A landscape with many valleys, sampled at points; each row gives a point and its height.
A ball rolls from a point to the lowest of its 5 nearest points, and stops where none of them is lower. Distance is the straight distance between rows; heights are no part of it.
Z920: [ -9  -3   7  -7  22   3   3 -48   9   1   5   7]  h=263
Z792: [ 12   0  -1   8 -12  -4   1  47  -7  -2   0 -27]  h=481
Z170: [ 14  -1  65 -19  -2   1  10   8 -18 -37  16 -31]  h=473
Z914: [ -1   6 -26   0  -5  -7   1  30  14   9   3   5]  h=308
Z524: [ 10  -3   3  28 -16  14 -10  32 -10  -4  -8 -18]  h=513
Z153: [ -2  13 -44 -27  -1 -20   4 -23  21  30   0  38]  h=127
Z962: [-7 -3 -3  9 -4  5 -1  8  3  1 -4  3]  h=505
Z662: [-28 -24  22  22 -15  22 -15 -40  -7   1 -20  38]  h=326
Z860: [-23  -8 -12   5 -19   2  -9 -13   1  19 -11  45]  h=256
Z4: [-21 -13  26   6   8  18   1 -35  -1 -10  -4  -5]  h=129
Z993: [-12  -9  18  10   1  14  -8 -10  -2  -8  -3  -5]  h=141
Z532: [  3  -1  16 -17  24   1   8 -27  -1  -9  10 -14]  h=297
Z479: [  1  -1  21 -11  33   2   3 -64  -1 -12   1  -7]  h=293
Z396: [-18  -9  -2  -1  -4   9  -6 -33   3  10  -7  29]  h=344
Z722: [ 12   8   1 -20   4  -9  21  35  -3 -14  15 -23]  h=425
Z870: [  0 -10  26  34 -19  20 -15   5 -16 -13 -12 -15]  h=498
Z264: [  1   4   2  -5  13  -3   8 -12   8  -4   6  -9]  h=170
Z516: [ 16  10 -38  23 -23  -5 -10  56   0  14 -11   4]  h=559
Z640: [ 25   7 -19  27 -23   4 -13  51 -10   7  -8 -15]  h=509
Z712: [ 16  -9  23  37 -25  26 -20  13 -25 -10 -16 -28]  h=340
Z773: [-26 -13  19   9  -2  19  -7 -37   2  -3 -11  15]  h=248
Z442: [-23 -12   8  23 -15  14 -13 -14  -6   4 -15  22]  h=366
Z643: [ 15   8 -23   2  -8 -15   7  60   5   5   8 -16]  h=537
Z411: [ -4   9 -38 -13   2 -11   5  13  20  18   1  16]  h=125
Z319: [ 11  12 -27 -14  11 -16  14  31  10   3  13  -9]  h=478
Z546: [ 19   0  31  17 -19  10  -7  33 -24 -16  -3 -35]  h=189
Z786: [ 18   2  47 -25  -1 -12  16  21 -16 -30  13 -30]  h=154
Z968: [  5  -2  16  -5  -1   1   4  27 -11 -13   8 -25]  h=630
Z749: [-19  -3 -31 -13 -19  -8  -7  -9   3  35  -6  55]  h=133
Z85: [  4  -2  33 -16   9  -5  16   1 -12 -19   5 -22]  h=627
Z592: [ 11  14 -13 -18  33 -19  -6 -55   9   9   6   8]  h=345
Z936: [ 16  16 -23 -24  28 -25   7 -36  13  11  10   9]  h=388
Z912: [ -8 -11  27   2   8  10   2 -18  -4 -13   1 -17]  h=21
Z234: [ -2   4 -15  17 -10   1  -3  32   2   4  -2  -1]  h=413
Z745: [ 17  16 -36 -21  26 -30  -1 -35  15  18   9  18]  h=376
Z867: [ -2  -4  15  31 -10  15  -9   7 -10  -5 -11  -9]  h=683
Z738: [ -1   4 -31  17 -22  -3  -8  38   5  14  -6  12]  h=426
Z955: [-16 -16  32  27  -8  20  -9 -16 -13 -11 -14  -3]  h=475
Z988: [ 18  14 -36 -27  25 -24  14   3  19   7  18  -3]  h=432
Z15: [ -4  -1  14   0  10   4   5   0   0 -10   4 -15]  h=681
Z451: [-15  -3 -11  -2  -7   4  -4  -7   9   9  -3  17]  h=337
Z22: [  9   9  -7 -24  16 -10  16   4   4  -8  12 -13]  h=327
Z618: [-11  -2 -30   1 -23  -6  -8  12   7  27  -5  39]  h=275
Z629: [  3  -9  36  19  -5  13  -3  11 -16 -16  -1 -25]  h=619
Z434: [ -8   6 -29 -17   4  -4  -1 -24  13  19  -1  36]  h=281
Z259: [ -7 -10  -5  26 -17   7 -13   7  -5   3 -14  15]  h=459
Z865: [ -6   4 -21 -12   6  -6   3   5  16  10   4  14]  h=237
Z548: [  0  -3  43 -17  22   7  12 -38 -11 -22   7 -19]  h=322
Z602: [ 25  20 -19 -35  19 -23  25  35   5  -6  19 -22]  h=543
Z791: [ -8  -1  -9 -10  12  -2  -1 -32  11   7   1  16]  h=311

For each start below, name the point where the ball stops.
Z870: Z546
Z259: Z411
Z962: Z912
Z640: Z411
Z592: Z912
Z860: Z411
Z396: Z912
Z442: Z912
